Each row is a point on a tangle of strands that fork, close into loops and nearly touch. The rows are in no order.
In the rows, 128 means zero.
Points whose rows are less than 129 apart are linked; no others are. Some points are linked to none.
kuze: [172 152 126 141 120 151 115 134 116  89 131 113  83  91  94 103 132 115
 116 107  91 156 134 154 138 181 102 126  88 115 140 108  96 133 144 191
 127  93 164 145 135 136]
Zulot: [ 73 146 165 133 105 167 148 181 137 148 140 153 154 152 117 113 108 180
 152 164 126 147 161 139  92 111 168 104 143  92 154 151  81  89  66  85
 141 121 191 154 173 126]
voga: [215 144 106 154 165 144 152 160 113 106 172 101  71 113  76  48 181  69
 126 128  62  78  98 128 146 143 126 142  84 121 144 122 144 121 169 155
  76  91 118 136 137 133]
turok: [116 143 153 126 145 134  94 181 126  95 169 149 109 144 102 146 147 172
 132 140 119 179 155 157 125 194 134 111 117 130 133 118  68 114 134 164
 143 137 196 182 169 123]
zevil: [108 129 148 126 146 153 127 118 186 138 115 184 187 157  95 141 142 187
  89 110  79 126 168 107  95 164 116 149 108 129 168 123  95 102 118  79
 147 146 104 114  69 119]
Zoz: [148 112 101 118 114  86 133  97 117 106  42  61 108  65 162 180  88 124
 156  76 171 116  90 147 155 104 122 140 114 175  96 120 176 177 127 124
 116 107  90  90 129 142]
kede: [ 89 137 127 110  99 171 176 155 112 130 120 125 122 148 108  83  99 151
 170 140 138 141 123 137  96  83 136 116 148 110 138 120 128 117  68  71
 137  82 145 114 143 151]
dubig: [ 89 154 159 137  81 152 102 121 133 115  93 104 113  83 110 134  76 166
 135  98 167 202 151 143 131 152 124  89 131 132 147 112  83 151  97 123
 162  99 164 132 156 130]
lapi: [118 133 148 132 162 120 146 115 170 135 103 180 216 199 108 157 136 171
 110 110 105 142 133 104 105 170 106 157 139 143 160 109 132 123 152  77
 133 144  82  99  46 114]
mez: [ 66 142 132 117  89 116 145 187 112 138 105 164 195 140 148 151 110 160
 161 149 159 163 127 123 106 110 168 114 178 123 147 144 106 132  93  80
 155 156 143 128 169 106]
tar: [137 140 132 112 105 161 174 198 117 122 142 148 126 158  99  68 114 113
 169 146  95 125 105 140 120 132 115 118 158  97 158 141 105 103 109 118
 125  89 158 107 165 126]
deku: [157  77  97 136 150 116 118  72 120 103  95  55  73  79 141 176 108  91
 131 116 178  85  86 142 130  70 125 130 128 155 104 127 231 129 110 153
  69 138 123 112 103 170]
toniz: [131 118 117  97  91  78 142 104 116 112  66  94 124  87 176 150  87 108
 168  89 178 126  92 122 154 110 120 140 133 161  95 128 154 166 127 122
 140 104  89  91 139 126]
gona: [138 103 104 118 148  97 151 120  62 131 104 100 118 114 181 182 141  86
 140 142 168 128  93 143 158 105 137 115 138 175  89 109 195 164 156 162
 126 151 105 123 140 140]
tino: [100  99 152 131 163 118  85 124 139 198 183 136 129 165 164 137 134 125
  96 171 158  96 128 126 128  87 171 124 149 125 123 142 156 102 140 118
 130 175 137 172 119 131]
tiz: [ 73 139 140 130 149 131 143 117 135 161  95 148 178 172 117 170 139 184
 121 109 164 153 124 108  96 128 138 134 152 162 147 106 168 134 125  51
 144 152  76 112  61 110]
lasib: [191 112 117 133 131 110 103  80 182 125 111 109 102 102 158  96 105  72
 104  97 113  54 114 106 143 111 112 159  99 101 104 160 140 109 144 169
 117 110 107 111  94 131]
zegi: [136  98 141 143 182  94 100 124 139 176 190 154 150 181 167 144 142 114
  92 165 142  95 115 117 143 114 152 134 144 127 109 126 154 111 179 146
 131 170 130 175 108 123]
Zam: [156 122 143 135 142 134 119 165 141 128 196 153 117 143 131 100 147  96
 125 177 101 117 125 111 159 140 125 117 135  87 130 138  80 121 145 173
 144 129 157 148 184 116]
Nofa: [100 151 127 110  89 130 150 171 142  94  66 164 193 127 123 145  98 162
 151  84 148 164 130 122 126 147 116 122 161 131 153 131  92 146 116  90
 175 118 101 103 143 116]
dutu: [217 148  92 158 139  91 166 161  87  70 112  77 140 109 120  92 162  68
 148  98  71 116 107 132 170 157 104 119  84 113  70 131 116 160 194 209
 102 101 122 127 163 118]
vaka: [192 157 147 147 108 127 138 157 101  89 158 108 109 101  92  65 134  75
 165 145  83 151 109 135 171 190 102 106 120  92 131 117  85 143 152 191
 117  87 168 118 203 104]
zezi: [165 118 108 117 149  89 169 141  72 103 122  94 110 118 162 145 145  70
 165 142 152 114  73 130 175 119 122 110 142 148  76 116 174 173 171 170
 127 119 111 116 172 127]
temad: [171 130 117  98 141 101 167 119 119  98  90  90 105 141 113 129 124 117
 156  78 122 110  76 137 131 115 109 159 116 147 100 121 187 158 128 121
 110  89  79  96  96 134]
mep: [129 134 127 129  96 116 131 134  89  96  80  91 108  90 145 167 103 137
 148  91 161 176 121 153 156 156 114  92 121 148 120 105 130 183 138 163
 150 116 130 123 169 152]
Segi: [103 123 168 115 148 113 152 159 128 177 156 182 213 218 156 114 106 119
 142 189 144 113 107 124 112  94 159 154 189 112 140 157 152  77 132  72
 124 149 134 137 112 107]
kepa: [141 119 140 122 177  78 126 181 137 145 183 185 207 220 117 151 154 159
 116 162  84 116 125 134 123 164 138 137 152 125 137 126 123 115 176 126
 118 168 152 170 126 118]
boza: [174 138 121  93 110 109 148 123 137 100 100 100 104 121 107  84  92 116
 159  79 104  96  84 134 127 122 109 156  99 121 115 130 142 142 116 124
 119  70  92  99 113 124]
vog: [103 108 148 137 126  96  85 107 190 141 163 175 167 127 152 149 124 141
  93 155 122 120 164 109 146 129 147 125 124 110 122 152  68 128 138 164
 158 175 157 150 152 110]
mopeg: [169 135  95 167 127 179  78  88 165 128 111  79  41  55  92 141 109 146
 101  80 119 124 143 146 109 158 112 116  76 113 154 117 139  89 112 171
  77 103 177 145  85 175]
lokem: [191 139 111 145 134 148 138 116 131 133 138 131  79 137  76 106 185 125
  80 107  29  98 140 117 101 181  92 193  74 111 156 134 137 117 131 142
  82  98 102 106  66 129]
kul: [ 98 127 154 115 166 138 147 169 135 172 166 161 144 208 121 122 143 166
 123 154 111 109 131 122  90 123 145 127 145 116 151 137 141  92 111  79
 123 143 134 146 108 136]
tikar: [122 135 121 115 126 108 142 141 134 113 118 160 159 150 139 146 119 130
 122 107 131 131 127 114 138 137 111 124 134 128 118 122 119 153 146 146
 161 143 112 128 124 128]
lar: [ 54 147 123 120  74 145 150 162  81 136  82 133 172 108 134 150 105 163
 163 151 185 183 131 142  94  90 174 105 166 140 145 129 121 149  76  53
 147 148 140 114 166 122]
zaz: [ 56 115 137 144 117  80  79 112 150 186 152 158 159 109 165 173 115 156
  93 146 165 130 141 119 120  90 190 116 133 147 128 149 112 133 126 109
 151 199 141 164 128  98]
rem: [149 145 127 105  90 119 140 131 132 100 104 109 117 107 119 106  93 123
 153  89 128 132 108 129 139 135 105 129 120 115 128 127 109 153 114 139
 146  83 113 105 143 126]
dem: [ 44 119 123 159 112 154 109  61 138 180  99 107 116  88 141 104  99 139
 124 138 184 119 158 126 104  17 162 127 148 152 108 152 147 122  72  35
 118 145 110 119  87 141]
bif: [ 42 127 127 146 116 170 132  80 119 162 102 117 124 121 118 113 119 171
 124 154 173 130 160 132  81  33 162 118 139 138 112 124 162 128  61  27
 119 141 109 125  92 152]
Zite: [140  97 120 131 160 125 104  99 119 149 156  98  80 123 169 139 137  78
 113 148 179  86 103 117 151  76 141 117 148 127 104 130 183 121 143 164
 118 147 129 145 127 144]
nak: [153 141 129 122  75  94 152 161 115  84 114 154 180 128 147 140 122 108
 183 126 130 170 121 113 175 182  92 113 160  87 107 142  78 173 154 173
 149 130 134  82 210 113]
sepib: [115 102  92 133 167 109 123 116  73 133 121 114 108 124 167 199 151 120
 118 134 170 133 114 141 138 111 144 102 131 168 103  95 196 149 157 156
 114 174 123 148 118 148]
Lin: [183 133 123 155 111 177  96  97 148 130 124  92  42  67  89 100 113 128
  90  90  88 117 143 155 108 165 109 148  67 110 165 128 119  99 108 161
  91  78 156 136  96 155]
rami: [ 94 121 136 102  65 117 139 104  92 121  93  78 109  87 141 105  75 122
 176 137 175 151 114 135 127  85 138 108 148 136 127 114 135 165  77  91
 137  95 125  88 174 136]
Gev: [ 62 145 126 120 122 122 153 150  83 160  73 155 219 149 138 173 130 169
 151 144 184 171 113 138  82 105 179 134 176 176 142 127 174 132 111  14
 145 175  89 115 103  95]
zava: [114 136 142 129 136 167  82 120 190 109 135 172 121 111  86 150 140 187
  78 132  83 150 194 154 102 192 119 147  80 135 147 142  53  94 115 144
 145 155 163 159 105 123]
gube: [140 134 138 116 169 129 149 203 133 149 178 189 171 227  93 128 155 157
 133 161  65 118 127 126 102 155 130 136 155 123 166 133 126  90 147 106
 104 145 152 139 113 119]
besir: [172 144 140 141 122 130 132 163 123 105 181 142 128 129 114  95 147  90
 153 167  93 141 123 118 166 170 110 119 134  88 123 130  68 136 156 196
 131 120 165 134 205 104]
kov: [207 126  94 172 128 127 110  87 156  96 112 105 109  66 142 111 135  82
  94 104  86  92 151 122 146 146 106 141  76  81 109 152 102 115 160 229
 108 122 151 139 115 140]
fot: [138 122 155  99 160 126 150 109 125 160 149 135 128 197 149 101 127  83
 131 151 157 101  96 119 135  90 122 158 165 135 112 150 184  99 138 101
 123 121  94 131  88 130]
Zesi: [ 58 127 109 144 127 121 106  64 124 172  90 121 151  78 152 168 106 133
 115 116 199 138 130 123 115  62 153 134 148 193 125 132 174 132 111  51
 131 168  81 113  68 107]
loziz: [ 84 143 151 126 111 181 151 142 179 145 111 161 153 150 107 108 109 184
 116 124  99 126 173 114  85 119 129 131 114 109 167 148  86  84  78  55
 148 108 127 120 109 130]
fimug: [132 128 136 100 103 145 142  94 179 139  97 122 110 119 116  72  82 136
 134  87 108  93 126 112 105  99 107 157 108 117 139 147 122 110  86  80
 138  70  89  95  92 130]
Ber: [100 139 120 107  75  99 155 185 124  94  70 170 207 130 152 152  99 134
 175 108 153 155 120 114 140 154 117 128 186 125 142 143  99 147 124 101
 167 128  99  84 167 105]
sozor: [132 125 129 123 160 137 114 145 143 133 165 158 117 158 117 137 158 151
 100 130  92 123 148 122 121 155 120 129 107 121 131 118 105 112 146 159
 134 146 144 163 114 134]
sisaf: [ 69 127 155 122 122 101  97 166 139 147 163 151 137 132 131 160 135 180
 118 144 150 155 146 137 108 137 174 111 138 135 135 131  89 123 107 126
 149 169 175 180 167 114]
pel: [120 116 133 123 156 159 113 146 130 144 183 124  79 143 122 111 151 134
 117 142 125 119 141 135 122 123 136 106 116 123 144 115 126 109 118 145
 129 129 154 167 139 145]
sume: [109 125 119  94  98  76 145 116  81 151 108 149 167 124 203 164 115  77
 165 169 180 154  95 114 156 111 146 135 175 150 102 145 152 158 135 119
 154 152  99  92 172  86]
Zas: [193 133 113 149 168 154 128 142 107 100 162  81  49 100  87  83 167  94
 130 115  92 107 112 141 141 142 119 120  92 123 144  98 146 125 158 175
  85  95 147 154 143 148]
ton: [ 98 122 183 122 152 113 134 117 116 197 159 159 198 216 164 119 115 124
 128 189 167 125 104 127 106  89 168 162 175 133 124 145 172  78 125  56
 110 159 121 149  81 124]
lipa: [ 89 116 101 123 152 144 136 116  98 129 109  96  93 140 111 196 159 176
 124 112 160 151 120 145 102 125 125 101 128 166 125  86 192 161 115 109
 113 149 101 121  92 149]
Duv: [118 123 121 114 113 132 132 130 100 113 110 100  99 111 128 142 114 134
 138 103 157 151 110 143 133 121 117 101 124 139 133 101 143 162 113 142
 141 115 130 128 137 150]
Kefur: [145 144 150 107  76 139 128 133 164  93 130 157 155 117 121  90  95 113
 144 141  89 144 146 106 140 166  97 133 132  84 149 147  47 124 105 156
 155 110 155  92 171 114]
Tunir: [135 143 113 144 162 160  98 148 106  95 147 104  53 118  92 149 166 167
 122 111 129 166 155 161 122 184 120 100 100 146 138  83 121 119 144 173
 107 123 177 173 129 145]
Tak: [193 133 102 162 179 131 125 142 128 114 170 123 110 137 127  99 180  75
  99 146  73  88 131 111 157 141 108 136  98 106 109 129 124 117 193 189
 115 129 132 158 129 128]
goka: [141 149 121 130 163 145 106 184 104  87 164 136  93 138  97 144 167 159
 133 126 105 173 150 153 133 190 117 113 111 142 126  97  90 124 160 181
 128 131 179 190 157 138]
gulef: [ 34 144 117 138  85 146 121 151  95 143  87 120 165  88 119 170 122 202
 131 135 181 182 155 149  81  91 187 103 145 168 141 114 124 147  88  34
 145 183 126 143 142 108]
zis: [138 115 154 126 123 118 107 140 171 119 175 171 162 137 134 128 136 132
 112 173  93 131 154 123 146 153 129 130 128  90 136 153  53 124 133 174
 158 147 172 139 176 109]
Gigid: [ 61 140 124 131  98 163 166  88 128 142  78 104 136 111 108  99  99 178
 148 130 167 138 142 126  83  50 141 129 145 138 120 123 144 137  60  15
 127  97 100 113 109 146]
zut: [ 83 142 179 129 125 131  96 178 141 126 170 142 114 143 106 140 120 192
 133 166 141 170 157 156 104 157 162 106 130 130 140 140  63  94  95 134
 140 143 207 194 188 111]
doguf: [ 46 128 122 160  85 122  97  76 139 170 111 118 129  56 162 124  88 129
 127 127 193 135 156 104 128  38 158 115 147 152 127 153 107 140  85  62
 142 152 116 102 118 110]
Rak: [157 125 122 126 166 111 126 181 134 119 186 179 170 183 111 138 168 140
 114 157  63 124 143 131 134 164 124 136 134 118 122 124  97 124 181 165
 134 155 160 165 140 127]
gepib: [208 153 157 132 115 119 136 148  84  87 132  68  90  91  80  59 116  83
 173 107  84 135  93 156 166 170 118 107 107 105 136 102 121 155 143 172
  99  61 162 115 189 116]
Pamut: [184 126 116 149 181 112 130 122 141 126 160 164 170 185 133 113 163  90
  88 151  70  90 137 113 143 144 106 156 107 108 105 125 134 115 203 172
 122 145 119 139  88 131]
tav: [ 62 123 113 163 118  92  79  99 148 166 116 153 155  79 160 194 111 154
  96 101 180 137 147 112 137 102 170 109 133 176 126 135 120 142 141 118
 145 200 128 145 110 107]
kege: [165 155 118 113  96 178 146 148 141 108 121 157 111 134  68  90 134 144
 105 111  48 140 146 149 101 190  89 168  91 116 174 130  88 117 109 124
 126  83 126 111 109 134]
senur: [110 123  93 127 108 117 135 120  99 114  38 102 138  82 156 204 125 163
 134  74 181 157 123 148 150 133 121 106 128 191 118 111 161 191 137 100
 146 137  69 106 116 149]
les: [158  97 102 146 154 132 120 109 103 101 117  61  60  82 134 152 126 108
 129 114 163 106  99 140 138 100 125 105 118 137 117  98 191 141 133 173
  95 125 143 135 132 167]
mut: [110 132 152  93 140 106 151  97 105 156 119 142 165 178 156 125 117  90
 143 154 174 131  92 125 123  86 134 158 175 155 110 134 191 108 126  81
 131 135  91 122  82 118]
tepe: [175 125 127 105 123 120 133 116 158 125 140 157 139 145 138  78 120  85
 110 133  83  81 129 106 142 137 100 156 113  98 124 152 104 113 142 148
 142 111 108 109 116 121]
dadu: [104 144 155 141 108 167  87 115 137 120 127  98  64  85 110 130  92 153
 117 113 149 180 154 160 129 152 125  88 106 133 146 105  95 125 107 157
 138 108 187 148 133 140]
bemog: [105 134 145 116 121 176 144 115 173 164 115 148 124 144 114  90 108 158
 114 116  95  98 155 112  92 114 112 141 105 110 159 148 106  89  76  65
 140  91 102 112  91 138]
kados: [191 137  95 155 145 149 126 122 123 113 144 134  89 117  87 104 197 112
  71 124  31  96 163 125 124 187  96 181  70 111 140 134 121 112 159 176
  87 118 131 137  84 142]
dif: [201 133 105 148 126 113 137 122 134  75 147 124 171 115 119  90 169  61
 114 166  55 115 156 119 169 157 101 137 103  75  77 146  62 140 189 227
 133 130 142 114 174 102]
fiben: [144 121 134 100 121 105 127  97 166 134 123 138 122 132 160  93  98  88
 122 118 128  86 112 101 145 103 109 146 126 110 116 153 121 122 129 138
 144 109 101 104 113 120]
mav: [ 82 146 136 123 119 124 130 159 153 114 102 171 186 133 119 164 118 177
 111  95 140 159 149 118 119 142 135 121 136 141 149 126  94 142 123 109
 169 151 116 132 121 111]
til: [185 123 136 140 121 191 120 113 121 145 157  91  33 100  77  71 146 115
  97 108  62 101 138 158 102 160 114 160  71 113 175 125 137  93 105 129
  81  65 132 134 118 148]
geko: [178 129 133 107  86 119 138 127 163  79 142 170 185 127 125  89 127  91
 148 162  80 133 147 104 157 170  93 139 143  70 120 150  48 138 138 176
 149 126 150  77 181  97]
Mim: [159 125 117 132 148 152 142 104 152 140 126 124  81 152  88 126 167 148
  96  93  66 119 129 114  93 159  92 156  95 119 157 118 146 121 115 122
 105  90  93 103  59 132]
Nisa: [ 73 146 144 126  69 137 125 121 125 123  97 105 129  86 135 111  77 147
 161 114 175 176 136 122 131 105 134  96 143 126 148 123  94 150  80  93
 153 104 139 107 161 126]
Gom: [119 134 100 153 143 172  87 103 154 129 125  99  51  93 104 166 130 174
 101  91 145 133 152 143 115 142 115  98  97 138 143 101 135 109 107 155
 100 134 156 148  89 161]
Melod: [193 131 107 169 127 109 124 103 139  87 138 108 143  94 144 110 150  75
 116 136  83 125 153 112 163 156 100 127  88  81  89 135  72 141 183 234
 130 119 153 130 164 118]
soga: [154 143 116 115 116 165 142 131 139 123 126 124  90 135  84  96 134 149
 108  94  83 133 127 132 102 155  99 143  94 119 153 118 125 127 107 126
 126  84 115 113  96 141]
dat: [ 68 130 181 141 143 107 128 109 125 204 132 161 210 190 155 128 115 158
 123 177 170 134 123 127  85  91 188 154 167 147 139 139 165  87 113  22
 114 174 115 150  73 111]
luz: [163 108 132 140 159 201 114 132 128 146 181  95  26 122  94  72 173 108
 116 130  85  87 140 144 109 136 127 131  92 117 166 115 142  81 117 129
  93  94 142 145 129 162]
buvez: [ 75 141 139 126 132  95 142 140 113 152  80 173 230 160 145 184 122 163
 132 114 175 162 115 119 108 138 156 139 167 175 141 123 163 137 142  52
 154 176  74 124  92  94]
zedab: [ 60 127 154 132 132  97 111 125 133 188 136 160 184 154 160 148 114 155
 107 161 168 127 131 122  99  90 185 132 153 142 134 145 145 110 112  66
 146 179 126 155 105 107]
fof: [153 114 142 127 168  95 126 114 143 151 168 170 189 199 155 124 124  92
  95 160 123  99 113 112 152 128 124 150 140 124 105 125 147 110 185 144
 133 152 113 140  87 119]
labe: [169 150 101 152 140 175 109 128 128 108 143 132  75 108  84 120 185 140
  76 123  51 136 177 141 109 207  92 169  67 121 144 124  96 106 146 179
  98 115 149 154  88 141]
zomim: [209 137 117 142 155 161 140 161 118 135 191 129  75 123  85  47 183  58
 107 152  46  61 115 121 148 154 116 158  96 112 154 149 125  97 159 143
  86  98 113 136 139 127]
Luma: [106 123 112  98  96  85 143 115  87 132  69 129 153  91 185 168 107 104
 163 121 184 154 100 121 153 122 134 127 157 172 102 136 147 172 128 100
 156 128  83  89 154 114]
nesip: [134 131 117 105  92  86 157 170 130  96  98 179 212 155 158 145 110 104
 173 131 132 139 110 108 157 151 107 129 185 104 113 147 101 152 154 144
 158 143 114  85 179  99]
vib: [ 73 144 163 131  83 150 125 152 127 138 137 140 132 117 133 114  95 157
 156 151 153 177 145 122 117 115 143  95 149  98 154 134  78 127  77 107
 151 123 178 128 180 120]
Gipub: [130 105 134  97 169 136 163 117  94 126 140  98  96 174 102 118 156 109
 152 138 140 117  85 140 106  90 121 138 151 156 119 117 212 131 108 100
 101  98  95 109  97 150]
vez: [ 95 142 114 121  82 123 131 130 160  93  56 132 176  87 122 133  80 162
 147  65 156 153 138 103 134 138 104 119 145 152 147 122  83 154 112  72
 176  91  84  95 131 108]
zapib: [180 124 138 131 159 191 145 151 118 162 189 129  61 156  84  57 185  95
 111 149  52  75 131 131 113 141 114 151 101 114 168 141 148  82 129 100
  83  90 110 130 125 143]
mabu: [122 143 158 116  64 124 125 120 157 116 132 130 133 108 139  82  81 118
 167 135 131 148 134  98 141 150 101 116 139  78 143 148  67 136  94 134
 152  89 143  82 185 110]
Furik: [ 91 126 150 115 111 102 128 177 136 149 167 169 174 158 142 143 121 152
 139 173 141 137 130 119 117 118 169 117 164 106 143 152  94 121 111 119
 153 154 166 147 174 107]
vub: [160 119 165 123 186 140 142  98 132 162 161 114 109 207 131  93 152  76
 130 146 127 100  92 122 127 106 115 161 154 136 114 135 206  90 143 104
  94 114  89 123  67 137]
Tomiv: [169 137 111 111 162  87 168 114 111 110  84 119 140 159 142 147 139 107
 142  83 130 120  86 124 144 133  93 149 126 159  89 119 184 157 169 140
 120 119  75 106  85 132]
Pufab: [ 96 133 130 108 106  73 136 130 111 152 115 179 210 142 184 161 103 103
 151 155 170 146 108 101 146 110 158 138 179 133 116 147 131 142 141 105
 165 161 105 107 156  85]
mas: [103 120 118 158 119 106  92  95 160 136 138 148 141  92 171 166 118 124
 103 120 154 132 152 100 155 120 136 109 124 120 114 138  87 147 142 186
 151 164 150 136 142 122]
Daluv: [118 124  98 146 160 177  85 124 123 111 140  87  42 109  99 172 154 181
 115 103 144 153 158 150 111 163 124  90  99 147 134  79 146 105 125 169
  90 148 172 169 109 158]
Matu: [205 109 102 159 127 134  87  80 177 124 117 102  86  71 148 103 116  78
  85  99  91  64 135 109 145 130 108 147  86  82 122 164 117  99 145 194
 106 124 137 123 103 152]
Zup: [ 84 127 154 125 142 174 154 164 123 163 160 149 130 176 114 102 137 179
 140 167 116 118 151 141  82  92 163 116 139  99 137 140 123  81  77  63
 120 123 166 159 148 147]
zav: [107 109 133 137 147 175  88 130 107 121 176  81  43 100 105 118 133 138
 131 144 153 138 144 159 128 124 144  79 121 133 145  88 136 110 111 154
 109 114 182 170 161 161]
pidap: [121 140 124 123 162 105 141 129 133 129 112 172 183 183 130 165 142 151
 112 100 121 142 124 114 124 155 109 141 133 142 128 107 144 147 158 120
 141 152  91 124  77 126]
gar: [ 64  91 110 117 143 130  95 144  66 141 157 106  92 116 135 178 155 150
 131 166 176 145 138 160 115 100 171  94 138 166 126  90 172 144 114 128
 115 180 151 174 150 141]
vebit: [186 108 140 111 137  84 133  99 129 111 136  72  83 109 163  94 120  47
 154 141 159  66  67 118 168  85 128 142 140 114  76 150 175 132 139 156
 110  99 102 109 155 114]
Goker: [ 67 106 146 133 159 147 107 123 133 188 173 125  96 172 121 140 160 189
 107 150 141 114 159 136  87  94 170 107 129 137 124 116 157  96  97  84
 107 167 144 168 104 143]
vepes: [181 128 115 145 122  82 162 133 100  97 130  98 132 109 168 129 139  70
 159 133 133 124  98 106 186 140 107 104 130 104  73 128 120 171 175 203
 127 122 119 108 196 111]
kasa: [156 138 121 140  96  96 127 109 119  86  72  95 133  80 157 155 104 117
 150  72 138 152 128 130 165 158  98 110 109 123  94 116 103 184 154 186
 148 106 123 107 162 143]
Gime: [196 122 113 115 108 118 136 127 148  78 153 160 191 132 117  88 159  79
 122 180  52 114 161 116 162 161  99 147 127  70  96 151  48 141 173 198
 141 137 156  89 173 100]
Sevaf: [137 149 125 143 135 181  87 112 157  98 127 151  87  96  88 138 146 169
  81 119  76 160 187 164 110 213 104 156  65 132 145 129  71  96 123 166
 130 122 165 157  92 133]
zuzub: [ 52 122 106 162 108 107  82  75 127 180 114 133 144  60 168 169 104 123
 114 122 199 138 141 117 131  53 180 114 147 179 132 144 134 138 108  83
 137 196 114 119  99 100]
vezut: [ 97 115 150 144 102 161  87 100 115 130 143  74  59  76 125 118  93 131
 131 138 169 158 139 156 134 108 140  75 123 125 143 101 133 131  90 144
 122 110 185 141 150 158]
Romem: [172 114 132 123 179 146 146 129 121 130 168  98  72 163 108  89 165  83
 134 132 114  89  90 128 128 100 119 143 128 127 127 120 190 119 137 133
  96 101 103 124 108 142]
tuka: [194 157 103 120 110 155 156 169 109  96 146 169 122 138  56  82 173 114
 102 128  18 122 138 137 125 194  85 180  97 118 157 135  92 116 142 142
 103  99 134 109 111 126]
kebu: [132 109  88 134 113 111 113  75 139 117  55  65  97  43 146 189  79 129
 142  72 194 113 100 133 140  82 126 127 118 177 116 121 180 148 107 119
  91 125 103  94  93 148]
relu: [180 121 113 155 165 138 124 132 103  96 149  69  54  87 124 114 149  89
 138 124 130 104 103 135 150 127 122 102 105 120 128  94 157 132 160 195
  98 108 156 151 156 151]
gez: [ 99 134 139 106 126  98 151 160 129 149 123 188 214 190 156 135 103 126
 140 152 147 127 111 115 119 119 152 141 182 126 138 142 138 109 134  94
 149 149 119 125 119 103]
lafot: [113  91 167 132 160 143  86 130 162 195 192 145 122 173 154 116 136 140
  87 161 111  79 153 126 124 106 150 121 128 105 133 157 122  84 127 113
 128 159 134 176 123 138]
nete: [134 129 116 152 107  95 119  95 141 106 112 119 133  89 168 156 116 107
 131 103 147 144 135 104 166 141 110 115 114 108 105 132  98 166 153 194
 149 133 131 121 157 126]
Naral: [104 136 119 102  92 125 143 108 171 115  77 120 150 104 125  95  78 150
 151  72 143 119 124 106 117 106 110 148 131 139 134 138 104 131  94  66
 152  70  78  87 110 113]
Poze: [187 136 116 110 127 136 149 164 133 100 154 172 147 154  94  71 151  88
 115 151  47  98 130 119 146 159  97 151 118 103 135 144  89 113 155 153
 127 119 130 111 129 120]
sodum: [ 91 113  86 140 113 108 100  67 138 144  72  94 115  55 156 174  88 115
 126  91 200 119 119 124 134  63 138 122 142 185 123 140 170 138 103  92
 123 142  96 105  83 135]
Degus: [ 87 109 142  94 146 139 162  86  94 143 103 105 133 168 123 137 141 122
 147 151 169 140 103 140  97  71 137 156 169 166 109 118 218 121  93  63
 113 126  83 109  77 139]
Bavud: [ 95 100  97 118 162 135 125 133  76 122 133 101  93 136 130 193 161 155
 122 133 161 139 127 152 116 125 142  97 133 173 116  84 194 153 130 135
 107 168 123 151 120 155]
norim: [ 98 143 155 126 124 174 146 149 191 128 116 186 182 159  86 133 128 195
 103 132  69 124 183 124  82 157 122 146 110 109 185 154  71  79  88  62
 147 124 132 122 101 113]
Pim: [108 133 118 116 153 122 156 125 122 129  90 133 140 163 117 180 150 165
 122  85 147 150 113 117 114 138 112 128 137 157 125 105 171 159 141 103
 138 134  75 112  74 138]
konit: [ 72 104 128 111 160 112 102 142  84 172 175 119 122 163 132 162 164 172
 120 177 160 125 131 147  94 103 189 112 151 163 124 103 171 115 116  96
 110 184 147 185 131 132]
big: [168 134  93 135 132  90 159 125 111  88  71 104 144 116 150 159 130 112
 142  63 118 127 112 136 158 148  99 123 107 141  83 122 139 175 173 172
 140 115  87 116 125 146]
Tono: [177 143 151 118  87 106 128 125 114  95 112  80  99  88 113  84  84 107
 167  91 116 143 102 140 156 157 111 118 107 102 130 106 112 163 128 170
 126  70 147 102 169 125]
mamig: [ 85 117 124 105 102 151 159 110 103 121 102  97 116 123 116 109  99 143
 155 134 171 144 116 141  98  70 138 125 143 137 128 118 155 142  74  69
 130  98 109 107 128 152]
zoge: [203 141 104 141 157 107 157 161 108  90 159 121 131 135 116  83 165  59
 135 135  82  90  95 113 169 140 108 124 115 107  91 128 123 141 190 190
 122 117 117 129 154 118]
Gad: [155 109 132 115 137 106 120  99 135 143 149 110 100 135 174 108 118  58
 129 146 163  86  94 107 159  80 130 137 150 115  95 146 163 124 141 153
 132 120 106 121 135 123]
Kipa: [ 80 106 172 138 154 145  86 125 174 198 173 149 125 172 131 139 141 184
  80 146 105  90 173 132  95 117 160 121 115 120 140 152 120  79 113  86
 125 172 141 173 103 133]
tavi: [138  85 117 115 150 115 119  70 108 126 121  72  91 102 159 153 119  72
 130 138 185  92  86 138 138  57 141 135 149 160 102 137 221 124 117 142
  99 140 113 120 109 149]
dako: [132 132 119 116 117  94 141 158 138  91 118 181 201 154 143 159 132 134
 135 119 114 149 134 116 152 156 115 127 147 113 113 134  86 155 166 156
 170 156 123 122 153 124]
tisik: [167 139 123 138  85  75 155 131 113  87 112 110 162 111 156 125 119  93
 182 114 122 145 114 106 182 175  86 110 134  88  80 132  97 185 159 193
 130 107 119  80 208 104]
dipa: [ 55 141 137 125 102 134 107 157 114 136 127 127 129 112 119 166 118 198
 125 127 179 180 150 149 101 120 166  95 134 151 140 115 107 141  99  94
 148 168 162 166 153 120]

A fork is a point with three links, a tip a point with one. Leave the first point through the second and follow the links. Name the first fork or tip that comes.
Segi; gez -> zuzub
fof; zegi -> Bavud
sepib; gona -> nesip
mas; vog -> rem
zapib; luz -> sisaf
kepa; gube -> Nisa
voga; Zas -> Gad
fimug; bemog -> pidap

A tip is a point with one link. Name the tips that can be reached along the links from each point below, in the order of the rows.
zevil -> dutu, Gev
til -> zava, mabu, vebit
Gigid -> kede
